A landscape with many valleys, sampled at points; each row gives a point and its height.
A ball rolls from a point to whichever of its 2 nearest points has the largest drop for the distance, and stops where none of them is lower. Distance is the straight distance between rows; heights are no part of it.
j75 height 493: [ -5 -11  -7 -25  -1  -9  -8  -5  13 -11 -12  12   6  -8  -5   0  -5  21
   1 -21   1 -14 -12  10 -16  -2 -12   4  14   5  -2  -2  16  11 -19  21]
j978 height 123: [ -3 -28  -5 -23 -11  17  -3  11  32  -3  15   6  -3  18  -5   7 -15  -8
  -1  18  11   4 -12   5  -9   5   0  23  24   3  12  -6   7  13   5 -12]
j927 height 530: [ 21  -3 -14  10  15 -18   5 -22   2 -16  -9 -38  16 -13  -9  -1   5  -3
  -3   0  -9 -25   0   0  18   1   9  10 -11  -7   8  -5  -4 -16   3   2]
j633 height 173: [ 13  -8   1  -3  -3   7 -12   6  12 -14   3  21  -2  11   7  -2   6   1
  12   0   8   4   3 -17  -9  -4  -4   3   5  18  -9  -4  -3   6  -1  -2]
j662 height 473: [ 12 -12   9   6  -4  -1   3  12  -2  -7  21   0  -1   7  -1  -1   9  19
   7  -3  11   9  -6 -23 -10   6   3  -7  18  19  12  -2   7  26 -11  11]
j369 height 221: [ 29 -22   4   5   2  -9  -4   1  12 -11  20  -2   7   0   3   2  -2  16
   9   5   0   2   3 -12   6 -10   5   0  -9  -6  14 -18  22   1   6  -7]
j610 height 293: [  0  17  16  26  11  -9   1  -4 -22   6   3 -19   8  14  13  -7   4 -10
 -13   6   2  16  10   3   4   2   4 -11 -19  -2   4   7 -19 -18  14  -9]
j29 height 268: [  5  -8   4 -25 -15   0 -19  13  -6  -4  31   9   3   6   4 -14 -10  14
  11  20 -14   8   1  10  15   4  18   3 -10  -4  23 -22  10  10  18  -4]
j287 height 487: [ -3  -1  -4 -13   6 -15   3   5   8  -5  -1 -18  -3   6 -11   5  32  -4
  17 -18   0 -16   1  -7  10  18   6   3  36  13  -4 -14 -25   6 -10  -4]
j415 height 314: [  7  11 -20  -8  -8  21 -16  -4  -2   0 -16  13 -16 -15   5  10  -9 -10
  -2  10   7 -18   5 -10  28 -10   1  16 -16  -5 -16   2  -1  -9  13 -28]
j849 height 436: [  0   4   1   1  -7 -23  -5  12   1  -2  30  -3 -27   0 -17  17  16   1
   6 -15  -8 -22  -4   7  10  26  17  -8  -8 -19   9  -5   9  -3  15  -1]
j779 height 187: [-15  13   4   1  13 -10   3   1  -6   7  -1 -34   6  17 -10  -2   5 -25
 -17  -3 -10 -11  -3   4   9   6   5  -6  11  -1   2  -1 -13 -17  11   2]
j67 height 418: [-11  14   1  -8  -8 -19 -12   3 -15   0  28  -7 -13  -5 -15   7  16   7
   2 -14 -16 -22  -4  17  24  31  16 -10 -12 -15  13  -7  -3  -3  14   5]
j951 height 212: [-17   5   0  -5  16  -7  -1  -6   9  -7 -25  -3  10   8  -3  -8 -10 -17
  -4 -16  -1 -21   4  15  -9 -14  -8  -6  10   1 -19   2  12 -24  -5   6]
j676 height 198: [  3  -8  -6 -18 -14  28 -14  23  17 -11   1  22 -31  13   3   7 -12 -18
  16  11  10  -6  -6 -15   3  -5   2  13   7   4  -7  -9   5   9  10 -20]
j854 height 193: [  2   6 -18 -28 -27  14 -22   7  -8  13  11  25 -21 -21   4   6  -5   8
   4  21 -19 -12  -9   6  35   2   5  11 -27 -13   5  -7   4  11  15 -14]
j589 height 231: [  6  -1  -4   1  14   8   0  -8  20 -10 -16 -12   1  13  -1   3 -17 -35
   3   7   4 -19   2  -1   4 -10  -3  13   5  -1 -17  -4   6 -24  12 -18]
j324 height 303: [  5  13  24  17   3  -5   2  -2 -19  -9   9 -14  -2   9  10 -28  25  16
  22 -17   0  10  16 -24 -12  -2  -3 -21  12  24   7   2 -11   8 -10  15]
j614 height 383: [  3  15   3  14  -4  16  -8  16  -2   4 -11  18 -39   7  13   7  -3 -20
   2   8  16  -3   6 -18   6  -3  -2   2 -20  -6 -18   9  -5  -4  12 -29]
j661 height 496: [  0   9 -13   0  -3   1 -11 -23 -13  -6  -7  32  15 -22  15  -6  22  24
   6  -7  -6   8  17  -1   8  -1 -13  -7 -15   9  -7   4 -22   6 -12   5]
j657 height 269: [ 24 -17  10  19   6  -5   6   2   7  -9  15   7   5   3   4   1  -7  16
   5  10  11  10   2 -14 -11  -6   5  -8  -2   1   8  -9  27   4  -6  -3]
j604 height 532: [ -1  -4   5   2   4 -11  14  -2   2  -2   0 -16   6  -5 -10   2 -16  16
   0 -10  -4 -15  -9  13   2  -6   0  -9   3 -14  14  -4  21  -3  -3  13]
j115 height 460: [-17 -11  -4 -15   2  -9  11  -1  -3  -6  -8  -1  10 -10  -5 -16  -3  33
   6 -23   3 -15  -6   1 -16  -5 -14  -7  24  13  -4   0  14  18 -32  23]
j86 height 514: [  5  -3 -16  -6  13 -22   4 -11   5 -21 -12 -37  16  -9 -15   1  13  -5
   6 -11  -7 -31  -4   3  24  11  16  10  12   3   4 -14 -17  -8  -7   5]
j28 height 533: [-18   8  11  24  13  -9  28   0 -15  16  -5 -16  14  -3   1 -17   3  14
 -12  -6   1  16   7  -2 -14  -5  -7 -21  13   7  -2  14   1  -5 -16  14]
j43 height 403: [ 13   1   1  22   0 -11   8   0   9   8   4  11  -9  -5   4  18  12   4
 -16   5   4   7  -3 -10 -11   9  -5  -4 -12 -11  -5   9  -2   5  -5 -11]
j798 height 595: [ 11 -14  -2  22   5 -12  24  -3   8   0 -12   3  12 -15   4  -1   8  17
  -5   3   9  12   2 -11 -16  -3 -12  -1  10  12 -10   6  -1   6 -30   2]
j298 height 434: [ 23  -9 -24  -9 -15   0 -16  -1  17  -5   3  28 -14  -8   1  19  18   9
   3  -7   4 -17   3 -20   5  12 -11  14   1  10 -13  -4 -16  14  -6 -12]
j206 height 253: [-10  -3  13   1  -2   8  -4   3  -2  -3  12  27   7  -1  10  -8 -20   4
  -1  16   0  21   3  12  -6  -6   5  -6 -14  -8   1  -4  18   0  12   2]
j116 height 393: [  7   6  -5  13   3  -7 -12 -14  -4  -6  -5  12   2  -8   9   5  -2   0
  -2  -3  -4 -11  12   0  13  -7  -6  -2 -26  -6  -4   1   0 -12   7  -5]
j594 height 137: [ -2  19  15  15  -9  15 -13   4 -17  -4   7  25 -24  16  15  -4  11  -7
   9 -10   5  20   9 -24 -22  11   7 -16 -11  16 -13  14  -5  14  -2  16]
j764 height 372: [ -9  -3  -6  -6   4   7  15  -9  13  21 -18 -14  13 -13 -15  14 -11 -15
 -23   8  -8  14 -22  28  -7   2  -6  20   6 -15   9   6  -4  -7  -1   6]
j832 height 384: [-11   3  -4 -13 -10  35  -4   2 -26  -8 -22  36  -9 -17  12  -6   6  -6
  15  12  12  33  15  -5   4 -18   5   2  -6  11 -22   4 -17  11  -2 -13]
j585 height 474: [ 10  -2   2   2   9 -10   3  -1  15   0  -4 -20  -1  12  -4   5  23 -15
   4  -8   2 -16   0 -17   0   8  -3   4  21  12 -10  -2 -25  -3  -4  -9]
j646 height 447: [ -7  10   3   5  -4  23  -4  10 -21   5 -10  16 -20  -7  10  -4 -13 -14
   2  27   2  12   1   6  19 -11   5   2 -29 -12 -12   2   4  -8  17 -27]
j181 height 192: [-12   5  -6 -18   8   5 -18  -2   9 -16 -17   3  -3  17   1  -2 -15 -24
  13  -9   8 -33  13   4  16 -10   0   6   6   2 -21  -4   2 -17  16 -10]
j748 height 518: [  3  -9  -4  -7  -3  -4  -3  -3   0  -8   5  24   9 -14  -2   2   0  32
  -1 -11   4   3  -9   4 -12   3  -6 -11  -3   4   1  -1  13  15 -19  18]
j541 height 480: [-33  10   3  14   4  -2  32   9 -16  28  -5 -19  14  -6  -8 -17   7   7
 -20  -9  -5  18  10  -6 -23  -4  -7 -16  29  14  -1  20  -1   5 -22  19]
j993 height 209: [-15  27   6  16   1   3  -3   2 -12   6  -3  20 -22  11   9  -2  17 -13
  -2 -16   8   7  11 -16 -29  10  -7 -19  -4  11 -29  15  -4   2  -5   5]
j977 height 469: [ -5   6   1   3 -10   3  -8  15  13   1  15  27 -27   7  -3  17  -2 -10
  -9  -6   4 -10 -12  -4 -14  12   2  -8  -3  -4 -12   7  18   6   2   8]
j972 height 248: [ -1   1  25  23  -3   4  10   9 -15  10  20  -2   6  10   6  -5  -1  11
  -6  10  11  30   5  -7 -16   2   6 -15  -2  12  14   9   1   4   3  14]
j805 height 446: [ 19  -6 -23 -19 -10  -3 -18 -11  17  -7  -4  22   3 -19  -1  19   4  17
   2 -11  -6 -18  -2   2   9   0  -9  10 -11  -2   0  -8  -2   7  -9   2]
j11 height 266: [  2   6 -25 -24 -14  25  -8 -12  10   7 -26  10 -17 -33  -8  16 -19 -20
  -2  14 -12  -4 -18  20  22   1   3  29 -20 -22  -3   9  11  -3  12 -12]
j463 height 408: [ -3  28 -12  13   5   2 -15 -13 -26  -4  -4 -12 -10  -3   6  -5 -10 -23
 -14  12  -2 -18  10   3  26   5   4   3 -41 -12 -10   6 -11 -19  28 -16]
j258 height 140: [-27   8  13  -5  18   1   0   0   3  -5 -12  -4   8  19   2 -10 -21 -19
  -6  -9   1 -11  -2  21 -15 -10  -3  -8   6  -6  -9   2  21 -22   9   7]
j778 height 353: [-25  26   3   0   4  -5  -7   2 -16  10   0   9  -9  -1   1   0   6   2
 -16 -19 -13 -13   1  13   1  16  -9 -25 -15  -9  -4  12  -1 -15   3  11]
j929 height 406: [  2   1 -13  -3  -3   4   7  -6  17  15 -14   5  -5 -15  -7  21  -6 -14
 -13   2  -9  -2 -18  17  -1  10  -6  11  -7 -16  -7   9  -1  -7  -2  -2]
j475 height 574: [  8 -11  -7  12   4 -15  19   5  10  -2 -10   2  -1 -12  -5   4   7  16
  -8 -13   6  -9  -6 -13 -24   1 -14 -10  17  13 -21   9  17  10 -36  12]
j113 height 409: [-13 -13   3  -3   9  -9  20   2  -5  -7  -3 -24  15   4  -4 -20 -12  21
  15 -11   6 -16   4  -2  -5 -13  -9  -7  32   8   3   0  11  10 -18  20]
j322 height 285: [-15   6  -3   3  16 -10  10 -10   1   8 -38 -10  10  -5  -2   3  -5 -18
 -16 -15  -9  -5   2  12 -14 -11 -12  -1   2  -6 -27  10   7 -22 -19  14]
j738 height 256: [  6  12  23  17   6  -7  -4   2 -11 -10   7 -14 -12  24   9 -12  21   0
  18 -16   2   1  16 -21 -11   2   3 -18   6  14   0   4 -15   1  -1   7]
j188 height 385: [  1  25 -13  23   4  -1  -8 -20 -16   2 -20  -5  -9 -13   4   6  -9 -21
 -12   5  -1 -19  13   0  17  -5   1   6 -44 -19 -18  15  -1 -26  16 -13]
j575 height 226: [ -3   2  10  -5 -10  30 -13  21   2 -13  -5  24 -25  24  13  -3 -13 -21
  21   1  11   0   0 -16 -11  -5   6   5   5  12 -14  -1   8   9  10  -1]
j125 height 416: [ 16   9 -16   3 -13   2 -12  -1   3   1  -2  15 -17   0   6  12  24   1
   3  -4   4  -4   5 -21  11   9  -8   3 -10   8 -13   6 -34  11   3 -20]
j70 height 429: [-13  23  -5   2   0  13 -15  -2 -33   1  -8   8  -9 -10  10 -12 -18 -13
  -8  18  -5  -2   7  11  30  -3   8  -2 -41 -11  -9   3   0 -18  22 -14]
j294 height 225: [  9 -10   2 -22  -8  -5 -11  -6  -1  -4  24  -2  15  -4  -1  -8 -12  16
   4  15 -16   7  -2  19  16  -2  12   7 -11 -15  30 -19  17   4  13   0]
j457 height 455: [  1  -3   4   6   2  -7  14   8   3   7  -3 -28   7  16  -8  -9  17  -8
   2  -5  -2  -3   0 -11 -10   0  -3  -2  39  20  -1   3 -18   2 -10  -1]
j472 height 338: [  4   2  -8  -7  -1  20 -15  -6  -8 -16 -14  28   5  -5  20  -8  -7  -2
  18   5   9   7  17 -12  13 -24  -6   6 -15  10 -15  -6  -8  -2   7 -14]
j78 height 516: [ 14 -15 -11 -18  -5   1   3 -17  12   4  -5  -7  20 -26 -13   9 -10  13
  -8   8 -11  17 -24  26   5   2  -5  22  -5 -15  26  -3   2   6  -6  11]
j564 height 258: [-11  25  -2  13   0  -6  -5  -2  -7  10 -12  21 -23   2  12   8  16  -6
 -11 -12   5   0  12 -10 -12  11 -10 -18 -15  -2 -29  20 -16  -7  -3  -5]
j740 height 95: [-25   9  -9   1  13  -3  16 -16 -10  12 -25 -24  29 -14  -4 -10   5   1
 -27  -7 -18   9 -13  17  -4  -2  -8   3  16   8  -2  12 -21  -9 -20  19]
j379 height 165: [-12 -18  -6 -37 -13  21 -14  11  21  -3   8  20 -15  14  -1   2 -11  -9
   8  11   8  -5 -10   4  -1   3   2  21  17   0   4 -10   6  18   7 -11]
j783 height 110: [-16   9  19   3  13   2   0   4  -8   2   4 -27  11  28  -1 -13  -9 -30
  -3   3  -3  -2   3   9   2   0  10  -5  13   3   2  -1  -6 -19  22  -1]
j77 height 138: [  3   7  -3 -18 -20  16 -18   9 -17  15  18  18 -17 -10   9  -9 -16   2
   6  32 -18   2  -3  11  27  -2  10   9 -32 -14   8  -9  18   1  19 -14]
j105 height 499: [ -9  -3  -8 -12   7 -20  11  -1  -1  -2  -7 -39  12   0 -12  -5  22   2
   9 -15  -8 -21  -4  -4  17  14   7   7  35   8   0 -10 -29   5 -15   5]
j145 height 252: [-13  13  -9  -1   9  -5  13  -5   0  17  -8 -38   5   8 -17   9   7 -23
 -32   2 -14  -8 -14  12   7  11   2   1  12 -12   1   4 -13 -15   5   8]
j938 height 339: [ 15 -14  23   5   7 -10   5  18   0 -11  20 -26   3  23  -2  -6  -2  -7
  24   5   9   6  14  -1  10   5  24   2  11   0  18 -19   4  -6  19  -8]
j459 height 301: [-15  23  -5  11   1  -8  -2  -2  -5  12 -12  24 -19 -14   2  11  10   1
 -15 -18  -8  -8   4   4 -12  15  -8 -19 -23 -12 -26  17  -4  -5  -1   7]
j467 height 345: [-27  -8   0  -1  -1   9  17  -6  -6  11 -10  20  25 -23  -8  -6   9   5
 -16   1  -6  27   7  16 -29   5  -6  -2  13   6 -10  14 -18  12 -22  20]
j414 height 16: [-16   6  27   0   8   6  -3  11   0  -1   9 -11   0  29   5 -12 -20 -18
   1   4   4   5   2  11  -6  -7   7  -5   8   1   3  -1  11 -15  19  -2]
j422 height 553: [ 16 -18   3  -5   9 -16  11 -12  10 -12  -1 -26  12 -10 -12   0 -16  13
  13  -6  -2 -18  -6   9   6 -15   1   4   6 -18  15 -12  25  -2  -6   4]
j666 height 280: [ 33 -22 -11   3   7  -9   4 -11  15  -9   8 -26  18  -4  -5   8  12   2
   7   9  -2  -5   0  -9  21   0   6  18   4  -1  18 -16  -6  -3  -3 -17]
j809 height 433: [ 14   5 -10  15   4 -10  -8 -20 -16   1  -1  13  21 -27  12  -2   1  16
 -12   6 -10  12  16   7  13  -3  -2   2 -41 -12   3   0  -8  -9   5  -4]
j476 height 349: [ -7  25  -3  18   3  -8  -5  -7 -17   5 -13  22 -20 -20   9  13  -2  -5
 -10  -4   0 -10  16   2   4   3  -4  -7 -42 -23 -21  21  -1 -16   8  -8]
j660 height 316: [ 12  -5  19  28   2  -6  13   6  -6   7  15  -5   6   4   5  -3  -7  17
  -7   9  13  20   2  -5 -12  -2   4 -16  -6  -2  14   0  17  -2   3   1]
j121 height 171: [ 30 -15  -8  -6  -8  -4  -8  -3  16  -9  20   9   4  -5  10   7   4   4
  12  14  -8  -1  10 -14  12  -9   4  11 -13  -5  12 -18   8   4   6 -19]
j309 height 517: [ 18  -9  -1  12   0 -22   2   2   4 -13  11   5  -5 -10  -4  15  13  23
   4 -15   6 -17  -3 -20  -3   6  -4  -7  -1   0   3  -6  15  11 -15   4]
j754 height 398: [ 12  19  -2  15  -8   7 -16   6 -13   3  -7  13 -33   9  18   7  14 -12
   7  -1  10  -4  12 -23   4   0  -6   3 -21   2 -12  12 -26   4  12 -22]
j132 height 319: [-11   7 -10  -9   5  -6  16 -10   3  24 -17 -37   4  -8 -21  14  -3 -17
 -27  -3 -15   1 -30  21  -3   4  -1   7   7 -15  13   9  -4  -9  -6  21]
j310 height 629: [ 21 -17  -2  17  -1  -4  16  -2   8   9   7 -14  18   3   2   5  24  14
  -8  15   9  19  -8 -14  -1   5  -8   7  17  14  17  -1 -26  12 -13 -12]
j640 height 158: [ -5   1 -13 -28  -4   8 -28   0   8 -18  -6  13  -8   4  -2   3  -8 -14
  22  -4   2 -30  13  -1  26  -6   2  14  -1   3  -8 -12  -7  -7  19 -13]
j550 height 294: [ -3  -5  14 -20  -9   2 -18  16  -4  -7  23   5   0  20   5 -12  -6   3
  17   7  -5   9   4   4   9   6  16  -1   3   5  18 -14   0  10  18   5]
j417 height 243: [  7   6  16  21   4   3  -2  -3 -15   2   8   2  10  11  15 -11  -6  -9
  -3  17   2  28  11   4   4  -7   2  -3 -23  -3   4  -2  -7  -8  16 -13]
j49 height 200: [ -8  -2  16  -8  -9  17   2  18   6   8  11 -22   4  26  -5  -8  12 -13
  12  -5   4  11   4  -5 -10   8  13   9  37  21  17   1 -30  10  12   6]
j55 height 428: [ 12  -9  -2  23  -9  -6  13   2  12  11   5  12  -7  -2   0  18  17   4
 -17   8  13  20  -5 -18 -25  15  -2  -1   5   9  -5  14  -5  14 -15  -5]
j189 height 194: [  0   0  11   9   0  22   0   4  -3   1   5   3  11  17  12 -10 -11 -12
   2  20   3  29   2   7  -2  -9   2   7  -3   4   4  -1 -14  -4  14 -10]
j110 height 330: [ -3  20  14  23   4 -11   4  -1  -8  14   7 -16 -10  15   6   2   3 -20
 -17  11  -2   3   1   5   0   7   1 -12 -17 -12   1  10  -8 -23  20 -15]
j827 height 392: [-10  19  -2  -8  -2 -12 -10  -1 -11   1   8  -2 -10  -6  -7   6  10   9
  -8 -23 -20 -20  -9  20  17  21  -2 -16 -14 -11   8   3  -8  -8   5  14]
j321 height 230: [ 25 -16 -10  -4   6 -10  -5 -14   2 -16   7  -5  30  -7   4  -6  11  19
   6   5  -7   4   6  -7  16 -10   0   2  -4  10  12 -21 -13   3  -4  -7]
j529 height 497: [ 20 -13  -2   4  -2 -21  -1   3  -1 -19  19   3   0  -3   0  -3  23  31
  21 -14   6  -7   7 -28   2   3   1 -13  12  18   7 -11   2  23 -18  10]
j617 height 199: [ -6   1   3  -7 -16  17 -11   8  -8   7  15  30  -7  -5   8  -4 -18   5
  -1  27 -12  14  -1  12   7  -4   8  -1 -27 -13   6  -4  23   2  11  -3]
j846 height 419: [ -4   7  12  15  -3   2  15  -1  -4  11  -1 -28   5  10  -5 -23  24   1
   9  -8   4  14   7 -23 -24  -6  -6  -1  36  34  -5   7 -15  14 -25  12]
j872 height 354: [ -9  -6  15  -7  12  -6   7  11   1  -5  10 -21   5  19  -4 -14  -4   8
  14  -8   8  -7   3   0  -7  -3   9 -10  27   5   7  -5   6   2   4   8]
j32 height 423: [ 17   3 -17   0  -5 -11 -10 -17   4   0  -8  10   5 -24  -5  14   8   6
  -7 -12  -8 -14  -5   4  15   4  -8   7 -22  -4   2   4  -8  -6  -3   1]
j806 height 315: [ 17   2  -6   5   8  12 -10 -14  -5 -16 -20  10  18   5  18 -11  -7 -13
  17   6   8   7  24 -14  14 -30  -5  10 -17  15 -11  -8 -11 -18   8 -21]
j389 height 417: [-28   7   3   5   5  -1  24  16  -4  32 -13 -19   6   9 -14  -5   6 -12
 -27  -6   1  12   0  -2 -30  -5  -5  -8  34   8  -4  16   8   0 -14  15]
j532 height 267: [-27   3  -6 -18   8  -4  14  -8  -8  17 -18 -26  24  -3  -9 -19   3  10
 -13 -15 -10  -6 -10  11  -6  -5 -11   1  32  11   5   4 -13   6 -21  19]
j233 height 355: [-17   4  -3   3   8  -9  17   5   7  21 -18 -14   3   3 -13   8   1 -10
 -24 -14  -6  -4 -10   9 -21  -3  -9  -4  20  -4 -15  11   7 -11 -10  13]
j654 height 237: [ -3   0 -21 -24 -22  19 -14  -8   6  13  -8  22 -17 -24  -6  16 -15  -2
  -3  16 -17  -2 -22  18  21   3  -2  21 -23 -20   4  -1   9   7   9  -8]
j161 height 313: [ 18 -16   3  -2   3 -14   4   2   6  -5  21 -32   9   5 -12   6   8  -5
  12  11   2   4   3   3  24  14  28  12  11  -5  21 -22  -7  -2  13 -19]
j664 height 364: [ -7   9  20  21   3   4  10  -9 -17  -4   3 -18   9   2   3 -30  17  15
  16 -12   2  14  15 -17 -21  -8 -10 -15  20  30  -5   4  -2  13 -27  20]
j284 height 255: [-24  12   6  -9  -3  20 -13  18   7  -5  -2  19 -23  24   7  -4 -14 -24
  13  -4   8  -7  -3  -2 -17  -1  -4  -6  10   5 -17   2   7  -6  12   1]
j235 height 320: [ -3 -11  20 -16   5  -7  -5  20   6 -11  21  -9   0  23  -4 -12  -6  -4
  27  -5  13   0   9   2   4  -2  24   3  18   1  17 -22   7   4  17   1]
j348 height 127: [-10   1  23   8  -5  24  -1  18  -3   1  11   3   2  27   7 -10 -10 -14
   6   9   5  22  -1   0 -14  -5   9  -2  11  11   7   5  -8  -2  15   6]
j340 height 421: [-20 -15   4 -16  11  -2  20  -6   4   5 -12 -37  21   2  -9 -12 -24   5
  -6   1   4  -6 -16  21  -6 -16  -3  11  22 -10  20  -5  12  -2  -7  11]
j173 height 302: [  2 -10   8   8   8   1  -2  -1   3 -14   4  22  10  -6   5  -7 -15  13
   2   4   5  10   9   7 -11 -11  -2  -8 -12  -1   1  -5  27  -6  -1   5]
j502 height 114: [  9  -7  -6 -15  -4  -1 -21   4  12 -14  15  12  -6   4   1   4   3  -2
  19   1  -1 -15   7  -8  13   2   7  10  -2   3   3 -13  -5  -1  11  -9]
j118 height 362: [  3   4  -5   5  -5  20  -4  -6 -20  -9 -22  30  -1 -13  18  -7   2  -5
  13  11  13  23  25 -15   2 -20  -2   0 -17   7 -24   6 -16   2  -2 -17]
j155 height 545: [ 21 -10  -9 -16  -1 -13   7 -16   4   1   2 -18   1 -33 -18  13 -10  19
   9  -5 -10   1 -22  21   5  -4  -5   9  -8 -22  29   0  22   2  -7  22]
j535 height 486: [-12   2   7 -11  -3   0 -11  12   7 -10  20  16 -11   8  -5   4 -11  12
   0  -7   4 -10  -9   4 -10   6   3 -14   1  -1   4  -3  27  10   3  13]
j428 height 520: [  3  -9 -13  -3  -7   1  -6 -12  -1   0  -4  36  17 -20   5   1  10  27
   0   0  -4  17   1   1 -10   3  -7  -3  -6   9  -6  -3  -4  12 -17   8]
j983 height 290: [ -2   7 -24 -14  -9  25  -5 -10   3   3 -34  15 -12 -31  -4  18 -14 -14
  -4  12   2 -10  -6   7  26  -7  -1  20 -22 -10 -15   6   0  -8   4 -22]
j241 height 224: [  8 -18  -4   2   6  14   4   0  24  -6 -11  12  11   6   4   1  -3  -7
   5   8  10  13   4  -7 -16  -9 -13  13  16  14 -14  -4  -3   3  -8 -13]
j917 height 489: [  0 -18   1 -16  -7   3   7 -10  15   7   8 -19   5  -6 -17   5 -14   6
  -7   9  -6   2 -20  28   4   5   6  16   7 -19  30  -1  11   3   8   5]
j391 height 535: [  6  -1  -3   7  -3 -24  10  14   0  -7  19  -1 -21  -2  -9  15  12  19
   5 -18  10 -24 -10 -19  -8  15  -1 -20  10   2  -6   4  16  15 -16  17]
j731 height 565: [ 14 -13  -6 -19   0 -15   9 -17   2  -8   4 -35   4 -21 -17   1 -16  10
  19   1  -7 -10 -16  22  16  -5   7  10  -2 -27  32  -6  26   3   1  17]
j577 height 282: [ 17   5   8  14   4   8 -12  -3 -14  -8   1  10   4  11  23 -15 -12 -12
  12  12   4  13  18 -10  13 -18   5   0 -32  -2   0 -10  -4 -11  19 -19]
j705 height 467: [ -4 -24  -2 -22  -1  -1  12  -3  20   1  -2 -14   8  -1 -15   7 -18   6
  -5   4   3  -4 -19  22 -11  -5  -4  17  18 -10  21  -5  14   6  -7   4]
j727 height 363: [ -4  23  11  23   4   2  -1  10  -5  13   1   6 -32  22  14   7  -2 -28
  -6   3   8   1   6 -10  -7   4  -2 -11 -16 -13 -16  14  -3 -13  17 -15]
j713 height 454: [ -3  11   3   3 -16  -8  -8  19   9   4  26  14 -38  11  -8  23   7  -9
  -6  -6  -4 -19 -11  -1  -1  24   7 -12  -4 -15  -3   4  15  -2  13   1]
j673 height 373: [ 19   0   7  30   3 -15   1  -1  -3   5  11   9  -1  -8   4  11   4  17
 -11   5   0  13   2  -4 -10   4  -3  -8 -28 -14   6   3   9  -3   1  -7]
j810 height 136: [  3 -15   7  -6  -7  23   3  13  19   4   7  -6   3  28   1  -1   5 -20
   8   4   9  17  -3  -9 -20   2   2  18  37  23  11   0 -18  12   3  -7]
j996 height 451: [ 14  -9   3  12  -5   1   2   5   6  -2  16  21  -3   3   0  11  11   9
  -6   1  13  18 -12 -24 -20  14   3  -6   8  19   0   9  10  25 -15   9]
j699 height 616: [ 22 -22  -4  15  -3  -7  26   0  15  10   1 -14  19 -13  -6   7  12  24
 -10   7   8  14 -12  -8  -1   2 -12   5  22   9  11  -2  -9  20 -26  -2]
j273 height 466: [ 13   2 -16   8   5 -13 -10 -29 -15  -3  -7   6  29 -23  12  -8  17  23
  -5   0  -9   7  12   3  19  -6  -7   0 -26   3   3  -4 -23  -4 -10   0]
j159 height 573: [ -8   2   7  14  17 -17  23  -6 -15   3 -17 -17  18  -7   3  -9  -4  15
  -8 -15  -2  -4   2   7  -5  -7  -9 -17   4   0  -7   7   7 -12 -19  15]
j903 height 504: [-12   4  10  -9   1 -14   1  13  -6  -6  17  -3 -12   4  -8   1  -8  24
   3 -18   3 -19  -5   8  -2   8   4 -24   7  -9  11  -3  28   9  -2  18]
j831 height 254: [-21   3  -3   5   8   3  18 -15  -7  15 -22  -3  30 -17  -3  -8  16   0
 -18   0  -9  24  -1  12 -14   2 -13   0  14  12 -10  14 -26   2 -20  10]
j933 height 464: [ -6  -6  -2  10  -8  20   8   5 -11   7  -9  29  -7 -17  10   7  -8  -8
  -8  38   3  29  10   2   7  -5   4   5 -26 -16 -13   7  -8   0   6 -23]
j360 height 350: [-24  -4 -11 -28  10 -12  15  -9  -1   5 -20 -41  14  -1 -15 -12  -7   0
 -13 -13  -8 -17 -15  18   2  -3  -2   9  23  -5  11   0  -9  -2 -15  24]
j239 height 208: [  8  10  23  14  -3   2 -14  12 -12 -15  13   4 -17  27  11 -11  13  -1
  19 -19   3   7  11 -22 -14   9  12 -20  -1  12   4   1  -3  10   9  17]
j136 height 261: [  8 -16 -10  -7   5  15  -5  -6  23 -11 -16   8   3   9   0   5 -17 -17
   5  10   5  -8   1   5   5 -12 -10  17   3  -2 -11  -7   6  -7   3 -18]
j898 height 148: [ 17 -11  -2 -11  -6  -7  -8  -9  -5   1  19  -1  32  -8   8 -10  -3  18
  -5  13 -14  18   3  12  16 -10   7   4 -16  -1  21 -20   0   4   5  -7]
j495 height 57: [  2 -25   5  -8  -7  19   7  19  31   8  17  -5   0  22 -11   5  -7 -10
  -4  13  17  13  -9  -4 -15   5   6  18  32  11  20   1   1  11   4  -9]
j89 height 554: [  2  -5  -8  -3   0 -16  14  10   9   5  -5  -3 -12  -3 -13  18   4  12
  -7 -22   0 -24 -13  -7 -17   9  -8 -13  16   0 -11   8  17  11 -26  17]
j668 height 219: [-24  10   5  -8   2  14  -5   5   4   6  -5  16 -14   9  -2   2 -25 -16
  -7   1   2  -7  -3  15  -9  -3  -3  -1  -3 -13 -13   3  19 -11  12   2]

Two balls start at each pair of points below. Name the first point that both come to, or write -.
j472, j125 -> j417
j727, j43 -> j348
j529, j298 -> j348

For each start below, name the point where the ball stops.
j89 -> j414
j422 -> j594
j105 -> j594
j748 -> j898
j310 -> j414
